Each row is a point on a tangle of strands that fork and nearly touch. The rows are in no order.
Points whose rows are less than 66.8 apart are linked; no others are. Some points are linked to none.
<814>: [13, 17, -38, -3, 35, -16, 36, 16, 21, 15, 47, -21, 23, 30, 17, 20, -14, -4, 9, -24, 3, 27, 5, -9, -3, -43, 9, 10]
<47>: [7, 43, -11, 2, -8, 7, -28, 16, -20, 12, -2, -3, -19, -25, -5, -4, 6, 7, 43, -21, 7, -9, -52, 14, -44, 36, -2, -15]
<108>: [-37, 9, 34, -5, -22, -23, 6, -7, 6, 10, -11, -7, -18, -20, -28, -11, 29, 40, -21, 13, -10, -32, -5, 27, -6, -4, 13, 1]
<413>: [-7, -17, 42, 11, 2, 9, -25, 33, 9, 10, 28, 40, -5, -49, -36, 20, -4, 0, 9, 10, -54, -37, -34, -1, -9, 59, 14, -29]
<658>: [17, -2, 1, 4, -22, 26, -21, -10, -4, -29, -33, 4, -24, 3, 6, -13, 3, 0, -3, 15, -7, -19, 22, 12, 28, -12, -15, -24]
<806>: [34, 14, 23, -29, -31, 6, 2, -1, -34, -23, -34, -17, -3, 32, 9, 11, 10, -1, -21, -2, 23, -6, 39, 3, 36, -4, -23, -17]
<1328>: [-22, 2, -9, 5, 19, 6, 28, -20, 13, 21, -20, -16, 9, 19, -12, -23, -8, 7, -8, 29, 11, 10, 17, -13, -8, -6, 4, 14]
<382>: [40, -13, 6, 0, -30, 21, -24, 6, 0, -44, -15, 2, -14, -3, 11, 2, -2, -15, -6, 13, -21, -17, 13, 9, 36, -10, -14, -29]
<572>: [-12, 35, -31, 5, 5, -15, 0, -18, 18, 5, -12, -24, -9, 0, -9, 0, 8, 18, 27, 3, 13, 9, 12, 15, 7, -38, -8, -21]
<715>: [4, -31, 2, 16, 16, 21, 5, 0, 10, 22, 42, 1, 29, -12, 7, -9, -20, -46, 6, 15, -2, 21, 21, -2, 9, -47, 28, 2]
<551>: [23, 8, -31, -3, 8, 9, 35, 15, 16, 2, 56, -5, 11, 32, -13, 5, -1, -8, -8, -42, 9, 41, 0, -17, 27, -27, 32, 21]
<954>: [15, -20, 2, 16, -30, 42, -11, -8, 17, -10, 30, 14, 4, 6, -1, -23, -8, -2, -11, -8, -7, -16, 25, -16, 21, 1, 16, -3]
<1104>: [0, 5, 25, -8, 9, -51, -15, 7, -12, 12, -21, 13, -10, -24, -16, 10, -9, -9, 38, -28, 6, 4, -58, 9, -31, 5, 13, 0]
<106>: [18, 36, -41, -3, -2, -6, -16, -3, 5, -28, 8, -21, -6, -3, 20, 1, 13, 20, 23, -31, 1, 12, 7, 12, 3, -15, -16, -12]
<1162>: [15, 19, -18, 0, 1, -10, 14, -3, 4, -11, -20, -36, 11, 32, 2, 10, 4, 13, 1, 19, 15, 25, 29, -2, 23, -44, -5, -12]
<201>: [-36, -20, 18, 4, 39, 5, 22, -8, 15, 39, 5, 7, 12, -3, -1, -16, -24, -28, -1, 28, 24, 7, -4, -2, -16, -20, 27, 34]
<410>: [0, 21, -49, -6, 31, -2, 6, -3, 11, 28, 60, -30, -4, 21, 12, 11, -2, -1, 29, -50, 0, 17, 7, -2, -18, -1, -5, 0]
<264>: [45, 6, 5, -28, -26, -18, 0, 9, -30, -35, -23, -5, 4, 5, 40, 23, 27, 1, -20, -13, 13, 24, 16, 8, 21, 1, -32, -15]
<1287>: [-8, -2, -7, 10, -10, 20, -7, -12, 6, -5, -34, -14, -14, 10, -5, -20, 8, 16, -14, 28, 3, -13, 35, 10, 29, -15, 1, -12]
<1203>: [-9, -12, 23, -4, -3, -17, -10, 8, -19, 31, 23, 34, -3, -25, -16, -8, 2, -7, 24, -34, 5, 2, -56, 3, -48, 44, 12, -1]
<842>: [26, 10, -2, 25, -21, 39, -31, 28, 8, -32, -5, 7, -32, -35, -2, -5, -6, -6, 25, 29, -25, -42, -21, -4, 9, 22, 1, -41]
<539>: [-41, 9, 15, 24, -13, 10, 20, -4, 8, 27, -19, -17, -7, 5, -35, -22, 23, 37, -35, 41, -20, -12, 18, 9, 8, 7, 12, 16]
<1198>: [-7, 13, 1, 10, 3, -23, -5, -13, 12, 20, -28, -13, -16, -26, -22, 9, -11, -16, 30, 2, 4, 12, -12, 23, 4, -38, -1, -24]
<665>: [-14, 11, 8, 23, -12, 1, 5, -13, 10, 45, 13, 2, -29, -17, -46, -13, 20, 4, 23, -17, 1, -10, -3, 14, -2, 6, 19, -18]
<964>: [-7, 9, -19, -3, 16, -23, -4, -8, -7, -14, -19, -17, 2, 1, 43, 24, 13, 6, 16, -1, 5, 21, 4, 14, -11, -25, -40, 3]
<848>: [-1, 12, -10, -13, -6, 3, -8, -13, -2, -26, -20, -10, 6, 26, 32, -4, 15, 11, -14, -14, 22, 8, 22, -3, 6, 0, -23, 8]
<770>: [-36, 7, 27, -6, 41, -33, 29, -14, 28, 56, 18, 16, 0, 5, -11, 1, -14, -2, 11, -12, 24, 4, -17, 2, -32, -4, 31, 31]
<1071>: [-20, -31, 14, 4, -9, 26, -19, -10, -16, -15, -31, 27, -10, 10, 11, -16, 2, 5, -29, 29, -6, -32, 14, 10, 9, 12, -6, -1]
<1493>: [-45, 16, -2, -6, 15, -19, 16, -22, 19, 31, -2, -8, -3, 3, -16, -2, 8, 28, 2, 5, 14, -9, -9, -3, -24, -7, 6, 21]
<697>: [17, 3, -19, 6, 4, -24, -6, 6, -16, -16, -21, -3, 10, -27, 39, 14, 10, -6, 17, 0, 1, 25, -17, 15, -27, -17, -28, -6]
<519>: [-1, 21, -25, 4, 9, -4, 37, -12, 14, 1, -18, -37, 33, 44, -23, -33, -15, 10, 0, 39, 8, 14, 33, -25, 10, 14, 12, -3]
<1245>: [-15, 33, -45, -11, 28, -12, 2, -5, 27, 9, 28, -25, 4, 26, 21, 17, -5, 14, 11, -14, 6, 7, 25, -18, -12, -11, -16, 18]
<852>: [-29, -39, 22, 1, -1, 5, -18, -1, -21, -2, -38, 13, -13, 0, -7, -9, 9, 13, -32, 36, -13, -30, 1, 14, -1, 3, 6, 0]
<380>: [-32, 16, -21, -10, 20, -7, 9, -24, 9, 4, -25, -19, 3, 25, -1, -5, 3, 27, -1, 30, 25, -5, 17, -10, -8, -8, -12, 17]
<291>: [17, 24, -15, -34, 9, -32, 3, 5, -4, -29, -2, -24, 5, 21, 38, 37, 22, 15, -12, -10, 6, 34, 30, 2, 24, -9, -27, 12]
<1264>: [4, 22, -40, -8, 16, -7, 4, 2, 11, -2, 39, -19, 10, 21, 25, 8, 4, 3, 1, -51, -3, 21, 13, -14, -10, -14, -4, 15]
<155>: [22, 32, -7, -36, -21, 13, 28, 10, 1, -10, -13, -21, 21, 53, -37, 2, -1, 3, -31, -3, 20, 26, 16, -18, 53, 15, 2, 10]
<901>: [-25, 25, -13, -2, 4, 3, 7, -23, 4, -8, -30, -21, -5, 34, -7, -24, 15, 34, -8, 28, 22, -7, 34, -15, 6, 10, -12, 13]
<136>: [-19, 9, -8, 6, -3, -8, -1, -17, 15, 18, -27, -10, -22, -18, -18, -8, 1, 6, 12, 8, 0, -2, 5, 21, 10, -32, 2, -20]
<509>: [-6, -20, 29, 17, -4, -4, -15, 0, -2, 27, 17, 25, -16, -46, -39, -5, -2, -11, 22, -11, -16, -12, -28, 9, -10, 24, 21, -15]
<1281>: [7, -25, 10, 12, 14, 27, -29, 18, 11, -32, -18, 24, -15, -34, -4, 12, -13, -4, 9, 44, -51, -38, -5, 20, 32, 21, -16, -35]
<1279>: [-10, 17, -19, -5, 37, -33, 21, -7, 13, 14, -7, -26, 16, 24, 36, 36, -11, -2, 5, 23, 14, 29, 13, 0, -12, -40, -28, 13]
<406>: [13, -6, -21, 21, -20, 23, -22, 6, -15, 1, 23, 24, -4, -22, 5, -13, -11, -9, 24, -20, -4, -8, -39, 0, -32, 19, -2, -15]
<834>: [32, -9, -1, 8, -24, -2, -12, 10, -33, -45, -27, 4, -1, -13, 40, 1, 11, -12, -1, 14, -3, 11, -5, 14, 6, -13, -31, -22]
<885>: [-28, -22, 36, 26, 12, 15, -12, 10, 28, 32, 21, 34, -2, -46, -46, 17, -4, -5, 10, 10, -34, -11, 13, 20, 19, 17, 20, -14]
<641>: [4, 29, -2, -54, 20, -34, 32, 18, -10, 12, 6, -15, 1, 26, 10, 59, 30, 8, -38, -8, 10, 41, 17, -18, 36, 26, -19, 34]
<669>: [-13, -8, 41, -17, -12, -50, -9, -3, 7, 14, -24, 2, -8, -25, -19, -5, -2, 11, 1, -12, -8, -16, -26, 15, -23, 1, 19, 1]
<334>: [19, -36, 8, 7, 19, -1, 29, -1, -23, 5, 1, -17, 28, 25, 12, 7, -19, -34, -20, 32, 10, 31, 25, -24, 14, -29, 8, 16]
<41>: [16, 10, -15, -9, -14, 9, 10, -3, 17, -17, 10, -15, 14, 30, -6, -10, 3, 13, -9, -21, 12, 18, 24, -12, 27, -22, 5, 7]
<246>: [14, -24, 13, 6, -2, 13, -4, -7, -42, 0, -36, -5, 9, 26, 2, -1, -16, -12, -26, 27, 13, -12, 38, -20, 17, 1, -9, 3]
<1357>: [40, -8, 26, -26, -41, -2, 4, 8, -39, -32, -28, 1, -1, 15, 17, 25, 11, -16, -26, -7, 9, 0, 18, 5, 33, 0, -29, -22]
<773>: [29, -9, -13, 6, -24, 25, 0, -4, 8, -7, 42, 8, 4, 8, -1, -14, -8, -1, 0, -36, 4, 10, 6, -12, 16, -15, 19, -3]
<971>: [-12, 44, -54, -3, 36, -9, 14, 1, 39, 0, 31, -24, 21, 40, 1, 2, -13, 13, 3, 5, 3, -1, 33, -29, -12, 7, -8, 33]
<247>: [-43, -2, 14, 39, -17, 22, 15, 4, 11, 27, 16, 3, -10, -11, -35, -11, 27, 25, -37, 31, -31, -16, 11, 11, 20, 10, 20, 20]
<314>: [-44, 7, 28, -24, -3, -40, 5, -16, 8, 6, -25, -26, -12, -2, -21, -2, 20, 41, -8, 20, 10, -14, -4, 19, -14, -12, 4, 10]
<427>: [-1, -23, 8, 13, -8, 16, -35, 18, -6, -23, -28, 17, -24, -30, -5, -2, -8, -2, -1, 38, -37, -35, -5, 30, 22, 8, -9, -32]
<892>: [-20, -39, 16, 14, 27, 17, 6, -8, 10, 28, 13, 10, 20, -15, 5, -12, -22, -43, 1, 15, 4, 8, 8, -1, -5, -32, 22, 15]
<829>: [-22, -20, -3, -2, 8, -8, -9, -4, -14, 20, 19, 35, 8, -22, 4, -10, -6, -15, 16, -31, 0, 0, -55, 2, -50, 14, 11, 5]
<1499>: [17, -14, -4, -13, 14, 15, 38, 6, 2, -9, 31, -5, 32, 35, 18, -11, -14, -22, -23, -17, 21, 31, 11, -24, 12, -11, 21, 51]
<704>: [10, 2, 11, -13, -39, 28, -17, -4, -5, -35, -24, 28, -6, 17, 27, -25, 8, -3, -22, -7, 3, -32, 12, -3, 7, 24, -21, -15]
<1481>: [-5, -33, 3, 26, -1, 28, -20, -11, 17, 16, 24, 16, -4, -33, -16, -7, -15, -22, 10, 5, -19, -11, 6, 5, 3, -10, 15, -16]
<159>: [-3, 26, 46, 2, -21, -49, -2, -3, -8, 11, -2, -4, -33, -34, -38, -2, 20, 29, 18, -26, -6, -21, -20, 19, -12, 19, 21, -15]
<469>: [-39, 14, -1, -19, 4, -17, -9, -19, 0, -4, -30, -11, -20, -9, -4, -5, 15, 38, -3, 11, 16, -18, -13, 29, -17, -4, 1, 4]
<369>: [18, 11, -10, -3, 1, -4, 24, -12, -14, 3, -26, -33, 26, 47, -29, -20, -16, -3, -19, 42, 12, 14, 45, -32, 29, 6, 2, 1]
<1074>: [11, 33, -21, -25, 17, 5, 38, 10, 28, -16, 37, -16, 25, 47, -18, -16, -9, 6, -22, -29, 14, 22, 21, -38, 13, 28, 6, 43]
<950>: [-18, -6, 0, -8, 9, -5, -6, -16, -26, -2, -51, -14, -11, 8, 6, 7, 3, 5, -8, 27, 12, 0, 9, 18, 0, -24, -20, -8]
<617>: [-7, 31, 28, -14, 3, -61, -5, -8, -10, 12, 5, -5, -29, -16, -29, 4, 16, 32, 40, -39, 8, -10, -31, 10, -31, 26, 17, -3]
<1342>: [-34, -21, 13, 26, -32, 31, -5, -4, 4, 6, 20, 35, -15, -18, -6, -23, 29, 17, -24, 7, -35, -41, -16, 6, -5, 26, 16, 2]
<352>: [-15, -25, 24, 18, -6, 25, -28, 14, 0, 8, 33, 44, -11, -48, -24, -2, -7, -11, 9, 10, -42, -39, -40, -7, -19, 49, 20, -24]
<544>: [10, -24, -11, 21, -8, 27, -11, -8, 3, 17, 34, 10, 4, -27, -1, -7, -11, -26, 23, -13, -2, 2, -5, -1, -12, -13, 10, -15]
<1428>: [17, 26, 4, -27, -24, 10, -1, -8, -11, -23, -26, -18, -1, 39, 9, -2, 7, 11, -20, -10, 28, 6, 35, -7, 29, 2, -23, -5]
<253>: [-13, 27, -2, -12, -3, -9, -22, 25, -24, 9, 1, 11, -16, -26, -6, -9, 7, 18, 34, -33, 6, -3, -64, 9, -54, 44, 4, -6]
<926>: [-36, -38, 35, -18, -2, -19, -10, 2, -23, 13, -37, -8, 0, -6, -17, -9, 10, 22, -32, 30, -12, -30, -2, 23, -10, 0, 11, 6]
<1294>: [-30, 25, -19, -14, 5, -10, -22, -16, -4, -28, -24, -7, -12, -15, 25, -1, 13, 29, 10, -3, 14, -8, -12, 25, -29, -3, -19, -2]
<867>: [17, -10, -27, 14, 0, 3, 5, -3, 5, 14, 34, -8, 6, -12, 13, 6, -9, -17, 28, -31, 6, 20, -14, 0, -17, -25, 0, -5]
<656>: [21, -28, 5, 28, -3, 11, -38, 17, -3, -33, -7, 17, 8, -46, 8, 19, -16, -39, 3, 35, -32, -8, -22, -3, 12, -6, -19, -29]
<354>: [-30, 16, 35, 4, 1, -47, 21, -15, 16, 43, 19, 6, -15, -2, -35, -1, 22, 25, 8, -25, 7, -8, -10, -2, -21, 10, 24, 14]
<1417>: [-8, -27, 7, 2, -24, 31, -20, -11, -2, -23, -18, 41, -8, 11, 22, -30, 5, -1, -23, 5, -8, -30, 8, -4, -3, 18, -1, -2]
<1349>: [10, -12, -2, 0, 31, 0, 41, -7, -17, 5, -10, -30, 32, 41, 5, -17, -35, -24, -9, 41, 13, 26, 31, -32, 8, -10, 6, 24]
<556>: [12, -23, 10, 27, 13, 16, -40, 22, 3, -6, -1, 25, -1, -51, -10, 18, -23, -33, 12, 24, -27, -14, -36, 1, -3, 5, -6, -23]
<130>: [-19, -13, 34, 24, -4, 5, -13, 19, 22, 17, 20, 31, -22, -57, -46, 19, 1, 12, 14, 9, -52, -33, -2, 28, 27, 31, 6, -20]
<1333>: [5, 21, 0, -13, -31, 25, -15, -8, -1, -49, -28, 15, -18, 4, 30, -23, 18, 14, -5, -17, 14, -30, 9, 8, -2, 18, -23, -17]
<766>: [2, -31, -10, 2, 9, 13, -1, -3, -4, -9, 16, 13, 31, 13, 35, -6, -8, -23, -12, -16, 10, 13, -3, -8, -19, -21, -3, 21]
<127>: [24, 39, -26, 9, -15, 20, -25, 25, -18, -16, -6, -10, -17, -25, 11, -2, 3, 9, 31, -18, 5, -14, -33, 12, -36, 27, -8, -23]
<1315>: [12, 24, -34, -11, 21, -8, 38, 18, 15, -1, 41, -14, 13, 38, 1, 16, 0, 5, -11, -25, 8, 38, 3, -16, 23, -31, 16, 23]
<462>: [-16, -23, 8, 28, -26, 41, -17, -3, 12, -11, 26, 45, -19, -20, 3, -12, 16, 5, -15, 7, -44, -48, 1, -3, 4, 36, 13, -13]
<270>: [-29, -29, 52, -18, -8, -47, -9, 4, 1, 15, -34, -1, -2, -23, -23, -6, 4, 9, -18, 10, -17, -23, -8, 28, -13, -4, 13, 7]
<1435>: [20, 11, -10, -3, 4, -6, 25, -1, -22, -4, -27, -37, 17, 46, -13, 9, -11, 1, -14, 30, 13, 21, 39, -19, 32, -15, 2, -4]
<897>: [-17, 13, -8, 2, 29, -17, 12, -19, 18, 48, 18, 0, -15, -2, -16, 6, -6, -10, 41, -33, 16, 11, -15, 2, -25, -5, 5, -2]
<1305>: [-3, 34, -32, -7, 21, -7, 34, -2, 28, -10, 8, -30, 26, 48, -8, -19, -8, 17, 2, 14, 13, 15, 34, -31, 4, 11, 0, 21]
<26>: [28, -18, 14, -20, -11, 9, 18, 2, -12, -10, -1, -7, 19, 38, 7, 10, -2, -18, -35, -10, 20, 29, 17, -23, 32, -5, -6, 24]
<845>: [5, 11, -1, 4, 16, -26, -15, 1, -16, 28, -3, 11, -11, -21, -1, 16, -6, -19, 46, -33, 11, 15, -52, 8, -41, 20, -1, -4]
<365>: [10, -20, 29, 16, 5, -1, -37, 17, 6, 8, -2, 25, -13, -57, -32, 15, -19, -22, 19, 8, -21, -17, -42, 3, -4, 21, 15, -20]
<1392>: [9, -40, 6, 7, 17, 9, 24, 5, 3, 7, 22, -6, 33, 5, 15, 0, -19, -39, -5, 25, 6, 34, 17, -9, 14, -53, 19, 14]
<1359>: [22, 17, -3, -44, 11, -34, 19, 12, -6, -11, -1, -11, -3, 24, 25, 50, 38, 19, -28, -19, 4, 45, 19, -7, 34, 9, -13, 18]
<1018>: [39, -24, 14, -7, -24, 14, -10, 0, -8, -28, -10, -1, 2, 18, 3, 8, -2, -17, -17, 5, -9, 7, 24, 4, 46, -25, -8, -14]
<921>: [31, 2, -27, 7, -21, 19, -18, 5, -7, -16, 19, 10, -1, -13, 21, -9, 1, -4, 19, -32, 0, -3, -24, -3, -22, 7, -6, -8]
<504>: [5, -14, 18, 8, -4, 32, 3, -3, -29, 10, -33, -10, 8, 29, -20, -18, -21, -4, -30, 36, 0, -14, 60, -27, 28, 26, 0, 6]
<709>: [24, -28, 8, 18, 9, 21, -38, 23, 4, -36, -8, 25, 4, -34, 9, 24, -22, -25, 6, 42, -50, -29, -6, 2, 24, 16, -22, -33]
<1468>: [11, -11, -27, 4, 22, -6, 31, 2, 17, 6, 22, -16, 25, 17, 24, 10, -14, -11, 7, -6, 11, 32, 13, -11, -6, -45, -1, 17]
<712>: [-6, 44, -46, -9, 1, -9, -8, -11, 17, -15, 1, -31, -6, 7, 7, 6, 14, 24, 22, -12, 12, 4, 25, 9, 7, -23, -22, -8]
<750>: [-17, -19, 40, 17, 4, 8, -13, 33, 22, -6, 25, 43, 0, -55, -32, 33, 0, 16, 8, 11, -60, -49, -18, 21, 14, 52, 0, -24]
<438>: [-28, 14, 12, -8, 31, -45, 15, -18, 19, 45, 16, 11, -17, 5, -12, 13, -10, 4, 29, -32, 20, 9, -25, 7, -27, 4, 15, 13]
<974>: [18, -17, -4, 19, 0, -15, -4, -6, 9, 12, -9, -11, 0, -30, 3, 17, -7, -32, 24, 5, 0, 21, -7, 14, 3, -45, -7, -16]
<1057>: [30, 25, -34, 7, -18, 6, -12, 8, -12, -29, 11, -6, -7, -11, 27, -3, 6, 8, 19, -35, -2, 5, -10, 8, -6, -4, -15, -7]
<858>: [-12, -14, 0, -1, 12, 5, -1, -18, -45, 6, -52, -16, -3, 25, -3, 0, -12, -3, -18, 34, 19, -10, 27, -8, 2, -6, -9, 3]
<192>: [-39, -3, 24, 25, -26, 14, 6, -7, 4, 27, 21, 10, -13, -14, -22, -17, 31, 25, -28, 6, -24, -29, -6, 12, -8, 9, 17, 17]
<207>: [-3, 7, -13, 4, 44, -18, 31, -10, 22, 29, 11, -18, 27, 23, 27, 22, -21, -20, 8, 14, 16, 26, 4, 2, -19, -45, -10, 15]
<221>: [6, -21, -4, 2, -5, -10, -10, -9, -34, -23, -45, 2, -5, -6, 24, 8, 6, -11, -2, 22, 9, 2, -2, 22, -1, -18, -29, -20]
<138>: [12, -11, 16, 4, -19, 40, 11, -8, -2, 1, -17, -7, 13, 31, -16, -35, -11, -4, -36, 28, -3, -6, 50, -29, 36, 37, 3, 13]
<1260>: [18, 10, 3, -40, 24, -21, 49, 12, -14, 5, 5, -12, 21, 41, 7, 35, 9, -1, -39, -4, 16, 52, 11, -26, 32, 20, -7, 43]
<476>: [18, -12, 18, 5, -35, 45, 4, -8, 20, -8, 8, 9, 6, 20, -5, -25, -5, -1, -33, 4, -3, -14, 34, -26, 32, 16, 4, 9]
<61>: [26, -17, 15, -15, -26, 21, 7, 0, -5, -17, -8, -10, 9, 32, -4, 6, -5, -13, -28, 3, 11, 13, 28, -14, 43, -8, 1, 1]
<668>: [-26, -26, -7, 3, 21, 2, 4, -16, 2, 6, -2, 16, 24, 9, 34, -6, -12, -9, -7, -4, 17, 6, -13, 0, -30, -15, -2, 27]
<1079>: [0, -27, 4, 10, -7, 1, -29, -3, -22, -17, -43, 11, -11, -24, 2, 0, -6, -11, -2, 35, -13, -14, -8, 27, 7, -9, -16, -24]
<1073>: [-1, -22, 10, 14, -30, 41, -26, -5, 11, -25, 7, 44, -10, -5, 19, -24, 7, -8, -16, -2, -26, -43, 2, -6, 4, 27, 3, -18]
<1037>: [23, 30, -18, 18, -17, 30, -32, 46, -14, -14, -8, 15, -17, -20, 12, -6, -1, -2, 25, 9, 5, -21, -59, -1, -33, 22, -4, -28]
<1452>: [-6, -21, 41, 0, -7, -28, -8, -1, -5, 30, 23, 22, -13, -31, -31, -9, 3, -3, 13, -32, -17, -10, -44, 7, -28, 29, 29, -6]
<1400>: [-19, 10, 30, 6, -28, -26, -4, -5, 3, 14, -6, -1, -33, -37, -37, -10, 25, 29, -1, -8, -18, -28, -12, 28, -1, 7, 20, -14]
<4>: [-21, 29, -25, -18, 6, -4, -17, -12, -8, -36, -22, -6, -1, 9, 33, -4, 10, 27, 2, -9, 22, -3, 13, 14, -9, 4, -28, 9]
<651>: [33, -6, -28, -4, -13, 20, 15, 9, 1, -12, 62, 5, 1, 19, -1, 5, -2, -1, 0, -47, 8, 28, -3, -10, 20, -19, 26, 10]
<756>: [-5, -21, 3, 9, -18, 22, -24, 7, -14, 7, 22, 43, -11, -29, -9, -12, -8, -11, 17, -1, -17, -22, -54, -5, -37, 36, 9, -22]
<579>: [54, -3, 6, -16, -30, -14, -5, 28, -25, -49, -16, 13, 6, -13, 43, 10, 21, -7, -10, -8, 1, 20, -6, 2, 8, 8, -34, -14]
<856>: [1, 12, -18, -17, 18, -33, 4, -5, -18, -19, -18, -25, 7, 28, 47, 36, 15, 12, -3, 8, 12, 27, 31, 0, 3, -19, -35, 6]
<872>: [-41, -1, 12, -4, 49, -12, 38, -15, 21, 49, 12, 6, 11, 4, 2, -12, -24, -12, 3, 16, 22, 4, -19, -6, -38, -15, 19, 37]
<1115>: [-19, 5, 15, -14, 2, -45, -10, -11, -3, 3, -31, 9, -15, -35, -12, 4, -3, 11, 18, -14, 9, -8, -38, 21, -27, -10, 6, 3]
<1259>: [26, -13, -10, 19, -13, -10, -3, -1, -10, -9, -11, -4, 9, -31, 18, 15, -4, -20, 14, -2, -3, 18, -20, 9, -12, -34, -17, -9]
<198>: [8, 31, -39, -12, 6, 11, 21, 6, 31, -7, 47, -22, 14, 38, -11, -19, 2, 18, -10, -39, 11, 7, 30, -37, 6, 11, 10, 31]
<985>: [-14, -32, 18, 22, 14, 33, -21, 5, 25, 16, 24, 25, -2, -46, -25, 7, -15, -13, 2, 19, -33, -11, 17, 17, 19, 7, 12, -19]
<1189>: [19, -32, 5, -15, -1, 19, 10, -2, 0, -15, 32, 14, 32, 26, 31, -10, -8, -26, -30, -20, 17, 19, 10, -21, 1, -12, 8, 40]
<74>: [-18, 31, 13, -22, 4, -43, -20, 4, -14, 14, 8, 2, -20, -21, -16, 3, 11, 30, 33, -37, 8, -10, -48, 13, -47, 40, 7, 1]
<240>: [28, -18, 14, -29, 12, -12, 43, 9, -21, 2, 3, -7, 25, 36, 15, 27, 7, -19, -35, -4, 18, 46, 10, -25, 31, 2, 1, 30]
<1286>: [-5, -10, -9, 5, 15, 14, 22, -15, -3, 5, -10, -18, 26, 32, 1, -20, -13, -5, -16, 27, 16, 13, 27, -23, 0, -7, 2, 21]
<1032>: [10, 5, -23, 10, 10, -12, -7, -4, -5, 16, 14, -2, 5, -23, 20, 16, -9, -20, 41, -38, 4, 21, -33, 8, -33, -9, -10, -1]
<401>: [-34, 21, -5, 18, -8, 12, 8, -18, 13, 11, -17, -13, -14, 14, -20, -30, 28, 39, -22, 25, 2, -19, 18, -1, 3, 8, 3, 8]
<239>: [-34, -17, -9, -9, 18, -16, -8, -11, -6, 8, -3, 26, 18, -8, 30, -1, -7, -13, 1, -26, 4, 6, -42, 8, -50, -6, -2, 20]
<890>: [28, 19, -5, 29, -21, 41, -39, 48, -4, -21, 0, 10, -21, -29, -1, 3, -4, -13, 27, 27, -9, -37, -46, -11, -16, 19, 5, -39]
<1421>: [-9, 17, -26, 3, 27, -7, 15, -10, 12, 50, 46, -18, -7, 8, -4, 3, -11, -13, 48, -45, 9, 17, -5, 5, -26, 3, -1, -15]
<428>: [42, 9, -1, 20, -37, 23, -23, 16, 3, -47, -3, 2, -22, -19, 14, -4, -4, -4, 15, 5, -14, -23, -8, 0, 21, 6, -2, -31]
<470>: [20, 16, -12, -32, 21, 6, 47, 22, 13, -10, 26, -10, 29, 45, -5, -8, -16, -6, -27, -19, 11, 34, 8, -34, 22, 3, 11, 51]

A fork is a point with three links. Follow the links from the first point to the second and name the forks in between, in order.
<138>, <848> | <221>
<247>, <867> | <1417>
<26>, <4> | <382>

A fork is a point with three links, a tip a point with one. Leave the first point through the second and follow the links. Name the first fork or tip that comes.
<1421>, <410> | <1162>
<954>, <773> | <1279>
<253>, <74> | <221>
<756>, <406> | <382>
<352>, <413> | <1417>

Name the points in between on the shortest way along the links from the first point to the second, in order.
<130>, <964> | <750>, <413>, <352>, <756>, <406>, <921>, <1057>, <106>, <712>, <572>, <136>, <1198>, <974>, <1259>, <697>
<766>, <556> | <668>, <239>, <829>, <1203>, <1452>, <509>, <365>
<427>, <469> | <1079>, <221>, <834>, <579>, <264>, <1357>, <806>, <1428>, <848>, <4>, <1294>
<852>, <401> | <1071>, <1417>, <1073>, <462>, <1342>, <192>, <247>, <539>
<697>, <1037> | <964>, <856>, <291>, <1359>, <641>, <1260>, <240>, <26>, <61>, <1018>, <382>, <428>, <842>, <890>
